Each row is a point on a tangle of strands that fork, close into loops and nearly touch. The rows are in no order.
Two points are linked if the straight distance between their rows is under 58.1. Some points are linked to none.
j218: [ -2  -8  -3 -15  -7  13   7 -26  -5 -24 -20  27  14 -18 -33 -22  -8  16
  -6 -13 -11  -5  19 -11  17 -26   1   9   0  15   6  16 -32]
j509: [ 17  18 -24   7  -7  12   3  24  12  -1   4 -14 -14 -13   7  39   8 -18
   2  14  22  -8 -15  13  -2   7  -3   0   9  -2 -11  12  23]
j639: [ -8 -12  -7   2  19   8   9  -7   3  -6  -3   4   4  -9   0  -7  -3  17
   4 -16  -4 -25  21  -6  21 -21  10  -4   4  20  21   8  -4]
j564: [-22  -8  19  16  15   7  -2 -12 -10  -9   5   4   4  15 -12 -32   6  -6
  21  13 -18  12 -10   2  -7  -3  18   5 -19  19  -4 -19 -18]
j413: [  4   3   3  14 -10 -16  -9  -2  -2  16  15  -1 -13  27   6   4  -3 -21
  13  27 -10  26  -6   8 -29  11   3  -2 -11 -16 -15 -11   9]
j198: [ -7 -16  14 -15  13  11   4 -18  -5 -34 -12  10  23 -29 -43 -14   8   8
   7  -9 -34  11   8   7 -11  -8  14  22  -4  18  -1  14 -29]
j258: [-13   2 -10   8   6 -10  10  18   1   1 -12  -6  10 -14  20  18   7  10
   2  -9  29  -9  13 -16  36   1 -16   1  12  22  -1 -12   5]
j26: [ 10   0  -9  -7 -13  -2  -2  23   4   4  -6 -25   8  -2  -2  16  10  -1
  -8 -10  13   8   5   5  -1  26  -3  -4   8 -12  -4  10  22]
j566: [ -9  -4  -2   7  16  -9  -8   3   7   6  -2  -7 -15   6   5   5 -11   0
   7   8 -20  14  -9   3 -27  12   9  -1 -10  -8  15 -10  -6]
j93: [ 12  -9  -1 -12  -9  21   7  -7  19   8  10   1  -6  14 -16  -6 -13   8
 -29 -14 -20 -12  20   4   1  16   2   1   8 -30  13  11  10]
j115: [ 16  -2  -7   5  -8  13  13   6  30  14  26 -19  -8   4   0  23 -22 -18
   1   7 -32  -3 -31  24 -15  22  -4   3  18  -9  29   3   6]
j161: [  9  23   5   3  -1  -3   4   1   4  -6  -6   4   5  -2   7  17  14  -8
 -17 -18  52 -15  -4   5   7 -13  -3 -16   4   6   7  -3   3]
j369: [-20 -17  12  28  17  -4   0  21   5  11  -7 -12  -4  -5  35   9  31  -5
  27   4  10  -3   7 -10   8 -16  10   2   0  28   8 -11  -1]
j268: [  5  11  -2 -14   0  -7 -18 -14 -22  -8   1   7  -2  -1  -4 -20   1   8
 -14 -18  20   8 -21  -7  -4 -14   0  -3 -15  -4 -10 -25  -8]
j265: [-17 -29  26  16   4  15   6   5  25   3   6 -10   9  -2   5   2   9  -4
  28  -1  -3  -7  -6  17  -9  -5  14  -1  14  24  39   5 -17]
j989: [ -5  -7  18 -10   5  -9  -4 -21 -11 -16  -5   2   4   4  -2 -12  -8   2
  12   4 -31  -5  -8   6 -18  -9   7  -1 -22  -5   0   1 -22]
j903: [ 10   3  -5  -8 -12 -21  -7   1  12  10  12   9 -22  19   7  10  -3 -13
   5  15  14   2  -3  12 -23   4  -5  -3  -4 -18 -20  -3  15]
j411: [ -4 -11  14  12 -10  -4   5   7  -8  -2   3 -11  14   8 -22  -8   5   2
   8  -4 -13  19   7   3 -13   6   6   8 -12   4  15  -6 -12]
j947: [ 24  14 -20 -20 -30   4   0   4  19   6  21  -1 -11   2   8  29 -15   5
 -10   5 -14   4   4   2  -7  12 -19  -4   6 -33 -14  10  18]
j66: [ 12   3 -10   5  -9  16   4  11   5  12  21 -16  -6  13  -1  15 -17  -7
   4   4 -40  15 -18   9 -16  23 -11  -3   9  -8   9  -7   4]
j30: [ 11  10  -2 -10  -2  -5   8  -1  23   4  20  -8 -13  13   4  14  -3 -14
   3  16  -8 -12 -21  21 -11   3   9  -9  12 -14   8  18  18]
j927: [  7   4  -5  -4   1  10  -6   8  -5  -2  -9   0  18   0  -1  -2 -13  20
 -16 -19  -7  -5  13 -14  31   9 -13  -8   5  -2  -3   7  13]
j538: [-15 -12  28   3  -3   1  14  -7   5 -10  15   5  19 -11 -24 -13   5  -3
   7   5 -13 -11  -4  12  -9 -22  21   2  -8  12  31  -3 -27]
j736: [-13 -14  10  15  19  -8  -8   8  -7  -6 -25  -5   7  -5  13   4  14  10
  15 -13  17   3  10 -14  37 -14   5   4   3  35  -2  -8 -20]
j133: [ -4  22 -17   4  10  -6  -4  26 -24  14  -7  -6   1  -4  15   9   5  -8
 -13  -2  30   3   5 -19  27   2 -24   4  10   4 -24 -10  24]
j610: [-21  -9  12  25  -6  13  -7  -2  21   5  24 -15   0   5   7   4   9 -17
  17  19 -14  13 -47  13  -9  15   5   2  -6  11  26 -23   0]
j758: [-12   6   8   5  13 -12 -11   4 -15   0 -14 -17  -7  -8  25   0  23   4
  12   1   7  11 -21 -14  -8   0  -1  -3 -11  13  -4 -16  -2]
j546: [-15  -8   7   9  15 -13 -16  -6 -42  -7 -22  16   9 -14  -8 -25   1  19
   0 -10  11   9   7 -17  19   0  -4  22 -16  11 -34 -10 -16]
j67: [  9  15 -10   9  -9  11 -10  18   8  11   8  -3   5   9  -6  -4   2 -12
 -16  -7  -9  11  -5  -5   1   3  -1 -10   5   3   6  -5   5]
j765: [  2   9   3  11   9   3  -3  -5   1  -7 -19   2  13 -11  17  12  11   0
  -6 -21  46 -24  13  -1  27 -32   1  -6  15  19  16   6  -1]
j48: [ 10 -21  -6 -11  -5  14   3  -3  21   4  16  -2   0   2 -24  -8  -8  14
  -5 -14 -25 -10   4  15   3  14   0   3   8 -11  33   5  -1]
j838: [  1  13 -16 -12   7   2   9   1  12   2  -3   3  -5   6  10   9  -6   1
 -22  -2  31 -21  24  -6  14   1  -1  -7  14 -17 -14  22  28]
j690: [ 23  19 -20 -15 -10 -28  -3  14  14   5   7  14 -14  -7  17  17  19 -17
 -10   9  28   2  -6   4  -1  -1 -15   7  -3  -5 -31   0  25]
j311: [  4  -9  19  -6  -5  18   9  -7  21   7   6  -2   3  -9  -4  12  -3   6
  -6  -2   3 -31  11  10   3 -15   8 -14   6  -9  35  31   0]
j364: [ 13  14  -7 -10   1   9  -6   0  -6   7 -10  10   5  14  -5 -13 -19  11
 -25 -13  -7  -8  12 -15  14   0   3  -2  -1 -27 -13  14  10]
j367: [ 25  17 -12 -19 -32  15   8 -11   7   7  13   2  -6  15  -1   3 -18  11
 -25 -11 -26   2  12   3  -2   1 -17   2   7 -47  -9   6  18]
j15: [ -4 -21  13   7   9  -2   1  14   0   3  -7  -6  -2  -2   8   7   5   9
  24   0  -8  -7   4  -1  14   8  11  -8  -3   9  10  -1  -7]
j684: [  0 -18  21  -3  18  22  -1  -6   6  -3  14   4  16 -15 -17 -13  -1  10
   4  -4 -27  -4  18   0  -6  -5  14   0  -4   9  24  16  -7]
j224: [  5  15  -7  15 -13 -19  -2  14   4  13   6 -10 -17   1  19  10  25 -18
   4  17  16   8  -2   0  -3   7  -4   2   3  20 -24  -4  17]
j532: [ -2 -15  22  -7   7  19   4 -16   7  -6  18  -8  23 -14 -26 -21  -8   3
   1  -6 -47   2  -8  16 -12  10   8   3   9   6  32   9 -10]
j506: [ -1   3 -12 -10   4  -1 -16  -4 -15   5   3  -8  -1  21  -1 -24   4  -6
   8  14   5  15   0  -9 -18   1   9  -8  -9  -1 -12  -8   8]
j973: [-17  -8  10  19  12 -20  -5  13 -14  -5 -25  11   2   6  18 -12  13   0
  19  -3  30  12   7 -24  27 -10  -5   8 -13  23 -12 -17 -15]
j965: [-16  -5  12   9   2   0  -3 -18   3  -4  15 -14  -2  19  -2 -20  -2 -13
  15  19 -22  14 -23   6 -16  11   8  -6  -1  16   3 -20  -9]
j886: [-13   4  20  13   0  16  -1 -23  -1  -4  14  -8   8  15 -26 -18 -12  -6
   4   2 -26  13 -33  17 -21  -1   0  11   1   2  16 -19 -10]
j28: [-17  -6  -3  -5  17 -15  -4  -5 -24   8 -14  -7  17 -11  23   9  -1   1
  -9  -6  34 -15  36 -23  27 -22  -9  15   6  14  -4   4   9]
j959: [ -9  -3  26  -6  -1  -9   7 -11  -1 -13   4  11  17  -7  -5 -15  15   2
   6  -5   7  -9   4   1   3 -27  18  -9  -5  21  13   0 -21]
j988: [ 20  10   0   4  -6  16   9  28  27   5  15 -18  -5  -9  -6  27   4 -13
  -5  -6   4   0 -22  20  -3  24  -6  -3  21  -1  21  -2   9]
j614: [ -9  -6  12  24  13  17  10  29  18   7   3  -6  -3 -22  11  21  21   9
  14 -13  18 -14  -6  11  21   1   4  -8  15  17  17  -8  -2]
j700: [ -2  -5  15  -7   6   2   2 -30  -3 -27  -4  18  14   2 -25 -19 -24   6
   4  -1 -49   4 -10   7 -24  -5  10  14 -16 -15   5   7 -28]
j702: [ 24  16 -25 -21  -8  -9  12   6  31   1  -5   4 -31 -15   4  30   6 -15
  -1  29   0  -9  11  13  -6   2 -13   4  16 -24 -28  35  25]
j227: [  8   8  -2  14 -13 -11   4   2   5   7  13  -6  -6   1  14   6  12  -6
   2   3  13  -7  -5   1   8  -1   7 -10  -5  24  -6  -2   1]
j909: [  1  12  -1   3  14  -7  11  19  15   8   0  -2 -16 -18  38  29  16 -15
   5   8  37 -18  10   3   2 -16   5  -4  17   9 -17   6  13]
j368: [-15 -17  10   1  -6  -3   5   6  18   2   1   2   0   6   7   2  -2  -4
  14   8  -1 -17   2  11  -8  -3  13 -12   4   5  26   8 -14]
j906: [  9   9   0   4  -3   2   3  19   8   4  10 -20 -14  10  12  21   3 -18
  22  27 -21  13 -32  19 -17  30  -9   2   1 -20 -15  -9  15]
j705: [ -6  -9  13 -23   2  -3  -7 -27  -6  -9  -7  14  -1  -9  -8 -13 -11   7
  -9  -1 -17 -17  10  -3 -10 -25  18  -6 -13  -9   6  12 -27]
j275: [ -4   6   2 -12   6   6   7  -7   8 -12  -3   3   5   9   0  -7 -10   4
 -13 -11  12 -10   4 -10 -11 -10   6  -2  -3   2  10   1  -3]
j772: [ 10  18 -34  -7   4  -9  -8   9  -8   3 -15   2  -4  -9  30  21   0 -17
 -13  13  49 -15   0  -9  19  -7 -11   7  11  -4 -30  13  26]
j483: [ -7   6  -6  -8   6 -12   2 -13 -15  -8  -8  16   8  -6   6 -12 -19  23
  -3  -8  20 -11  19 -21  19  -8 -11  -2  -6  -2 -19   4   1]
j408: [  5 -13  13 -17   5  20  14 -14  13 -20  -8  14   9   8 -18 -12 -15  17
 -12 -16 -25 -14  24 -10  13 -18   5   6   0 -11  28  25 -15]
j913: [  3  -1   1 -13  -2 -11 -10 -27 -26 -12  -1   9   4   2  -7 -23  -9  12
  -4  -7 -12  10 -14  -2 -23 -10   4   2 -22 -12 -11  -9 -11]
j267: [ -9  -7   9  12  16  -4  -9  10  -2  11   1 -20 -24  -9  24  18  27   4
  23  16   5  13  -7  -8  -3  11   4  -5  -6   6  -5 -12  13]
j342: [-14  -5  22  24   7  13  -1   0  11  -5  13 -12   0   0   7  -5   9   0
  21   4 -15  10 -30   0  -1  12   1  -3  -9  27  13 -21 -11]
j271: [ -2  14  18   4  -9 -18   4  -1 -11   9   9  -7  -7  16   3   0   1 -18
   1  20  -2  18 -15  -3 -32  -6  -2  -2 -10  -2  -1 -11  -8]
j233: [ 13  30 -14  -7 -12 -11  -2  10  -8   6   1   8  -9   5   6   9   9 -11
 -20   0  41   2 -15   2  -2 -11 -12  -3  -2 -14 -16 -10  15]
j922: [-16 -19   0   6  24  -9   1 -10 -31 -20 -28  14   9 -22 -22 -16  -8  20
   9  -7  -4  -2  21  -7  15  -2   9  26 -15  14 -28   7 -25]
j858: [-17 -12  13  23  11   5   3  21  13   7   4 -21  -3  -3  21   8  30 -17
  13   3  -3  -3  -5   5 -14   3   4   5   4  20  16  -8  -1]
j60: [ 20   5 -13  -6 -10   2   7  13  35  10  18 -14 -26  -6  -1  37  -6 -27
   3  20 -27   7 -22  31 -18  20 -14   7  16 -13   3   7  12]
j53: [-24 -16  30  16  12  -2   1 -10  -3  -8  16   2  11  -8 -20 -16   4  -7
  23  15 -33   6 -20  13  -6  -6  24   6 -14  16  17 -13 -30]
j252: [ 20  23 -18   8 -14 -15   7  12  -3  12   2  -6 -16   8  11  13   2   2
  -2   2   2  24 -17   5 -10  25 -10   6  -5 -15 -31  -7  19]
j385: [  4   1  22  -5 -11  12  17  -9   1   7  11  -4  -9   3  -9   6 -18  -2
  -5   5 -14 -15   4   9 -10 -10   2 -10   4 -18  25  23  -4]
j283: [-15 -12   2  -6  11  -1 -16 -19 -37 -19 -15   8   7 -12 -12 -32  10   5
  16   5  -8  23  -3 -10 -11 -11   6  13 -24  11 -22 -21 -26]
j78: [  5   6  -9  -3  -2 -10  -2 -15 -45   7  -6   4  -1  14  12 -22 -12   6
  -3  -1   7   6   4 -16 -15   2 -11   3 -12 -16 -33 -17   0]
j184: [-12  16  -1  11   7 -10   0  12 -33  11 -15  -2  -4   0  21 -13  16  -5
  -3   2  40  15  -4 -21  21   6 -13   3  -1  16 -28 -21   9]
j850: [  2   1   5  13 -11   6 -11  22   0  -1  -2  -6  -5   7  14  14   0  -9
  14   6 -10   6 -23   5  -6  20 -10  -5 -11 -12  -8  -5   9]
j602: [  0   2 -10 -10   0 -20  -6   0 -42   5  -7  -1   5   5  20  -8  -9  -1
  -5   0  19  -3  15 -18   9  14 -21   6  -7 -19 -38  -8  14]
j102: [-13  -3   4  18   2  -4 -13   3 -23   3 -17   4   2  -3  -8 -22  -1  12
   0  -7   4  23   5 -14   4  16  -5   6  -5  10 -28 -13  -6]
j286: [ 24  27 -11  -6 -19   2  11 -11 -11   6  16  -4   6  18  -1  -9 -10  15
 -19 -11 -12   9   3   4 -15  -1  -4   0  -2 -35 -23  -7  21]
j653: [ -2 -25   5 -20   9  -2 -10 -17 -23 -24 -19  20  19  -4 -22 -24  -9  12
  13   3 -29   9  25  -9  -2  -7   1   9 -22 -11 -10  12 -23]
j535: [  0  13 -16  10  -7  -7   5   0  -8   9  -3   4   2  -9  15  -6  10   1
  -3   0  30 -17   4 -11  16 -19   8 -15   2  18  -4   5   9]
j442: [-15  -9  10  31  -8 -20  -6   5  12  16   9  -5 -27  13  17   7  24 -24
  11  23  -7  24 -18   0 -16  24  -5  10 -22   0 -15 -26   1]
j771: [ -8 -24  12 -12  10   0   5 -18  -3 -31  -6  11  16 -16 -41 -13  -7   5
  13  -8 -52  17  -2  10 -25   5  12  28 -13  -4   7   0 -33]
j650: [-18  -4  13   8   5  -3 -15 -13 -15  -7  -5  15   5  -2  -4 -34   9  -4
  11   5   9  16 -12  -9  -9 -14  11   0 -19  30 -15 -19 -26]
j249: [-15  -4   0   6  24  -6  -5 -16 -14 -13 -22  22   3 -24 -17 -19   1  30
   5 -19   5  -8  16  -8  19 -22   2  17  -1  28  -8  -2 -18]
j784: [  2   8  -6   8 -26  -8   4 -12   9   7  21  -4   0  12  -1  -3 -11  -4
  -3  11 -18   4 -26  22 -35   7  -2   2  -3 -13  10  -4   8]
j466: [ 17  14 -14 -10 -15 -27  -8   8  -3  13   1   8 -23  20   5  12  -4  -7
  -8  -1   8  25  -3   4 -20   8 -12   6  -3 -30 -37 -12  13]
j982: [ 17   0  -7 -17 -14  15   9  12  29   6   6 -11   8  -1  -8  19   1   1
 -15  -5   8  -1  11   3   6  12  -4 -11  17 -14  15  25  19]
j120: [ -1 -20   9  15   3  10  -1  26   6  16  -4 -13  -3   0   9   1   7   6
  22  11 -21  12  -4   4  -3  29  -1 -13   8  11  15   1   1]
j6: [ -1  10   4   0  -9  17 -11 -10 -17 -19 -14   5  15  -3 -29 -20  -8   9
 -13 -25 -16   5 -19   8  -4  -5   0   0  -5  -4  -2 -12 -21]
j682: [-18 -11   2  -3  10 -13  -1  -4 -18  -2 -28   5   5 -11  -8 -17   9  11
   6  -9  19  -1  19 -12  20 -23  11   2   2  22  -4   0 -22]
j751: [ 17   8   0   2 -13  16   0  33   9   7  16 -17  -2  -3  -6  22   8  -9
  -4   0  -4  14  -5  14   2  32 -15  -5  15 -10  -8   3  23]
j425: [ -9  -2 -27 -10  14 -28 -13   5 -24  15 -19   0   9  -2  32   9  -5  -5
  -7   8  37 -12  22 -27  27  -4  -2  10   2  -4 -19   5  12]
j504: [-20 -28   8  -3  15  -3  -9 -12 -25 -24 -24  15   0  -6 -24 -22   7   2
  26   8 -28  13  11   3  -9  -5   3  12 -19   3  -6  -5 -26]
j176: [ 13  16  -9 -11   5  10  -3  -6  -6   7  -6  12  -2  18   5   1 -19   3
 -28  -5  19 -12  24 -24  26  -6 -14   0  12 -22 -18  20  24]
j464: [ -2  -3 -10 -12   2  10  -5 -19  -6  -4 -17  19   4  -9 -17 -19 -13  13
 -27 -19   5 -10  27 -18   8 -22   8   5  -3   1   2  12 -14]
j801: [  4 -14   7 -18 -10  28  12 -28  14 -16   3  12   7   9 -27 -21 -21  14
 -12  -4 -39  -3  11   1  -5  -6   4   7   2 -28  30  23 -12]
j939: [ 22  18 -23   8 -10   0   5  23  10   0   6 -13 -18   3  15  31   4 -22
  11  20  -1   8 -21   8  -4  22  -5   5   0  -9 -32   5  21]
j898: [ -7  15  -2   5   5  19  -2 -16 -21 -23 -16   6  16 -19 -25 -15  -1  15
 -19 -28  12  -6  -8  -4   4 -12   1  -7  -4  14   4  -8 -20]
j935: [ 11  13 -21 -14 -23 -15   6   1   1   9 -11   2  -7   5  16  -2  -2  -1
 -20   3   1 -15  13  -3  -4   6  -5 -11   0 -28  -8  16  12]
j374: [  5  15 -14 -13   0 -11  -1  16 -21  13 -10  -4  -2   3   9  17  -8  -5
 -13   8  15  -4  20 -10  15   9 -27   4  13 -20 -36   3  26]
j615: [ 17  14  -6 -23 -13 -19 -12  -8 -19   5   8   1  -6  14   9  -4   7  -6
  -9  -3  10   3 -21   0  -9 -14  -4 -10  -4 -16 -13 -13   7]
j662: [-17   2   6   1  16   9  -1 -19 -20 -24 -16  15   2 -29 -26 -20  10  13
  -3 -15   2  -1  -6   3   5 -20   6   7  -6  29  -3 -10 -32]
j450: [ -1  -8   7  17  11   9  12  16  12   3   7   3   3 -11   1  13   7   4
   6 -18  -2 -15  13   0  19 -20   7  -4  13  27  27  -5 -13]
j27: [  8   0 -10   2   3   6  14  16  27   4   4  10   2   0   9  16   8   3
   7  -7  13 -24  17   2  22 -18   7 -12  18  10  28  12   6]
j492: [ -7   6  -6 -13  13  -6  -2 -20 -23  -8 -22  23  21 -20 -10 -20 -11  22
 -27 -16  21 -12  25 -31  21 -23  -3  11  -3  -1  -9  10  -5]
j230: [ 11   9  -5 -11  -3  12   4 -11  13   0   0  10  -7  24  -6 -11 -23   5
 -23 -12 -21  -9   1   1  -8  -2  12  -9   0 -34   5  12   4]
j806: [ 18 -12 -10  -4   2  17   5  28  35   0   9  -2   6  -6   8  28   0   4
   2 -12  13  -7   5   5  19  12  -1  -8  16   4  28  13  12]
j606: [ -4  11  -1  13 -13  -1   4   0  11   4   9 -11  -1   4  -8   0   3   2
   4   5 -10   7 -34  19 -18   9   5  -8   1  -1  32  -3   4]
j484: [-13 -28  11   6  21  17  -5   7   3  -7   6   0  16 -28 -12  -9  10  23
  17 -10 -17   3  14  -6  12   0  15   4   2  28  20   0 -14]
j536: [ -6   2  -9 -18  10   0  13  -8   7   3 -10  11   0  13  20  -4  -8   0
 -22   1  41 -28  37 -25  19 -22   2  -2  14  -2  -5  16   9]
j861: [-18   1 -15  -8   8  -9   5 -15  -9   6 -17   4  18   0  19   6  -9  -1
 -18   3  52 -29  40 -22  41 -27  -9   8  23  -1  -2  19  18]
j388: [  3  -4 -24  -2   2 -13  -2  11  -3   6  -5  -9 -17  -1  21  25   3  -2
   6  13  16 -10  16 -11  14  -5  -9   2   8   5  -8   2  16]
j953: [ -8 -10   0  -5  -5   2   8  -6 -14 -17  -6  14  16  -9 -17  -9 -12  27
   8 -11   4   0  14 -12  18  -1  -7  -1 -11  11   3  -3  -9]
j674: [  5   7  -8 -13 -10   5  -3   1  15   5  10   2 -20  14  -7   9  -1  -3
  -4   5  14 -11  -8  20 -10   5  -4 -10   8 -25  -5   6  23]
j290: [  5   5   1  -1  -1   7  -6 -19   0   2   4   6  -4  14 -15 -13 -28   1
 -13  -5 -35   0 -13   9 -26  -4   2   1  -6 -25  10  -1  -7]
j547: [  0 -22   3  -8   1  -1   4  -1   8  15  13 -16  -8   3  -3  14 -12  -7
  14  22 -36   9   2  16 -33  26  -1  -7   6 -23  25   7  10]
j148: [ 20   6  10 -19 -13  17  23 -11  26   5  25 -13  -6  15  -6  17 -13  -9
 -10  12 -14 -12 -14  19  -7   1   0  -9  11 -22  26  26  12]
j954: [  1  22 -12   0   5 -11   3  15   6  -6 -16   2   3  -4  32  14  23 -19
 -14  -7  58 -14  -9  -2  12 -11  -8 -11  11  12 -14  -7   7]
j555: [  0  -1  -5   6   2 -10 -15   0 -21   1 -10  -9  -9  10  -1   7   4   9
   3  -8  30  15  -1  -6   2   2 -15  10  -9   1  -8 -12  13]
j421: [ 10  -8  -9  -6  -4  -1  -8 -14  -8  -1   7  -3  -6  21   0   1 -11   1
   6   0 -20  -9  17  -1   3   6   1  -6  -6  -2 -11   7   8]
j914: [ -1  11   8  20  -7  -2   3  11  27   7  19  -6 -11  -1   9  13  15 -12
  15  22  -2  12 -41  19 -12  15   2  -1   1   4  20  -8  18]
j743: [ 16   6 -19  -5  -7 -33 -10  16 -11  12  -6  -5 -13   8  24   6  25 -23
  -5  14  22   8   4  -6   2   5 -17   8  -4   5 -33  -4  24]
j983: [-20 -15   7   0  10  18  -9  -9  -9 -12  -3   1   4 -23 -22 -12   0  15
  15  -9 -20   6   0   0   2  -4   0   5  -4  26  10 -12 -27]
j842: [ -2  -5   2   6   8 -12  -8   1 -15  -5 -11  -6  -4   3   1  -2  12  11
  17  -3  -1   5 -11  -6   7 -11  13  -1 -12  13  12  -8 -12]
j978: [  7   7   4  12  -3  18  -1  11  -3   2   4  -2  11   0 -18  -4  -1   2
 -10 -17  -2   4  -6  -1  16   3  13  -5   1  18   6  -8 -10]
j912: [  7  14   3   4  -2  -9   9  20  29   4  20   5  -6  -2  15  19  11 -10
  18  16   5 -10 -26  17  -2   2   5 -13   3  -3   1   4  13]
j695: [  1   2 -12 -24   5  -5 -16 -26 -36 -16 -12  10  13   3  -7 -27   3  14
 -14 -18  28   3   0 -17   8 -18 -12   4  -8   1 -12 -17   2]
j585: [ -7  -6   4  -8   2  15  16  -6  11 -22 -17  19  15 -11 -28 -21   1  10
  -6 -17 -15 -11   9   1  10 -25  12   0   3  12  28  14 -28]
j274: [ 14   4 -19 -18  -6   5   8  20  23   4  12  -5 -28 -13   7  32  -3 -23
   4  24 -16  -7   4  20 -10  11 -14  -5  17 -19 -15  13  14]
j657: [  3 -18  13  -7  -4  -3  -6 -15  17   2   4  -2   2   9 -12  -6 -22   0
  -1   0 -39  10  18   5 -18  26   9  -8   1 -11  11  15 -13]
j145: [ -3 -20  21   6   7   9  11   3  17  15  19 -14   7   8 -16   4 -19 -11
   4  11 -31  16 -12  18 -31  26   4   8  13 -14  31   0  -3]
j604: [ -4 -11  -3   3   3   8   5  18  19   9  11 -10 -13  -2  10  18  -3  -7
  18  22 -13   6   3   6 -25  20  -5  -6  11  -1  18   8  16]
j99: [  0   1  14 -11 -15  18   7 -29  19  -8   4   3  14   7 -15 -27  -5   6
 -25  -2 -11 -15   5   1  -8  -8  13  -8   0 -21  28  25  -2]
j596: [-13 -17  19  19   1 -18 -12  -2   3  17  11  -5 -17  19   4   6  11 -25
  22  30 -20  21  -6   9 -22  24   9  -2 -10  -5  -2 -19  -7]
j816: [  9   6  10   5  -2  12  14   4  20   5  22 -15   3  -7  -8  18 -10   0
  -7  -3 -11   0 -22  19 -11  14   1  -6  15   5  38   7  -1]
j400: [ -6   2  15  21  -8  -5 -13  -7 -16   6  -4  -7 -10  13  -8 -18   4   2
   3   0 -15  31 -12  -2 -11  19   2   6 -14   9 -23 -22 -16]
j527: [ 16  29 -12   4  -3   8  -5  13  -3  11  -9   5   8  -1   0   3   0   2
 -25 -18  13   5   7 -14  16  -5 -11  -8   7   6   3   1  11]
j877: [ 26  19 -31  -9  -5   0  -1  14  17   1  -5   3  -7  -6   9  38   2 -18
  -9  14  28 -14   8   3  19  -3  -8   6  12  -5 -20  23  31]
j655: [  7  -5  -1  -8 -12  -1  -8 -14 -10 -13  -6   4  10  -3 -26 -17 -16  17
 -18 -28 -33   6   6   1   5   3   2   1 -11 -10  -6  -3 -19]
j242: [ -4  -4   3  23  11   2   9  33  17  10   1 -14  -9  -9  25  36  17  -9
  11   0  30  -9   4   7  14   0  14   2   9  13  -1   5   3]
j375: [  6  10  -3  -3 -11   6   1 -11  -1   3  -9  10   6  -7   3  -4  -2   3
 -19 -12  26 -23  17  -6  28 -22   0 -19  12  13   8  12  -8]
j783: [  5  13 -10  -6  -4  -5   6 -18 -24   4   0  16  -7  13  -6 -29 -16   5
 -20 -10   2 -13  12  -1 -14  -8  -1  -2  -3 -15 -24 -10   0]
j187: [  0 -14   4   3  -8  10  -7   7  -4   2  -1   4   6 -12 -12   1 -17  24
   1 -10  -6   3  17  -5   7  15 -16  -1  -2   2   3   3  -2]
j957: [ -9   0 -13  -2  12 -11  -9 -21 -35 -10 -12   6  15 -10   5 -14   7  12
  -8 -17  45   5   0 -24  30 -13 -12  10  -6  21 -12 -17  -2]
j332: [-12 -27  25  16  14   6   7  13  32  10  15 -11  -4   3  19  15   9 -19
  28  13 -21  -5  -5  13 -16  16   5   1   8  19  26  -2 -10]
j916: [-14  -4  -5  13  -2 -17   4  21 -11   1 -12   0  -2   9  25   0  15  -8
  14  10  32   7   0 -21  18   9  -4  -1  -8  10 -16 -17   3]
j923: [-20  -5   3   5   2   0 -10  -4  -5   2  10   3   5   7   3 -22  10  -7
  11  10  22  12  -5  -7 -13  -3  10 -10 -17  15  -9 -19   2]
j177: [ 20   5 -20  -6 -35  -4   3  -7  17  10  28   3  -4  14   2  13 -17  -6
   1  17 -22   7 -17  15 -18  11  -7  -2   2 -29  -7  -4  15]

How many points has the smallest loop of links through each point below? Write - if it is on no loop.
j916: -
j504: -
j953: -

A fork is a point with three links, a tip a point with one. Leave the first point through the second and follow the links. Name the first fork or tip that comes.
j801; j408: j927
j615; j233: j954
j765; j375: j268
j78; j602: j249
j682; j736: j783
j187; j953: j99
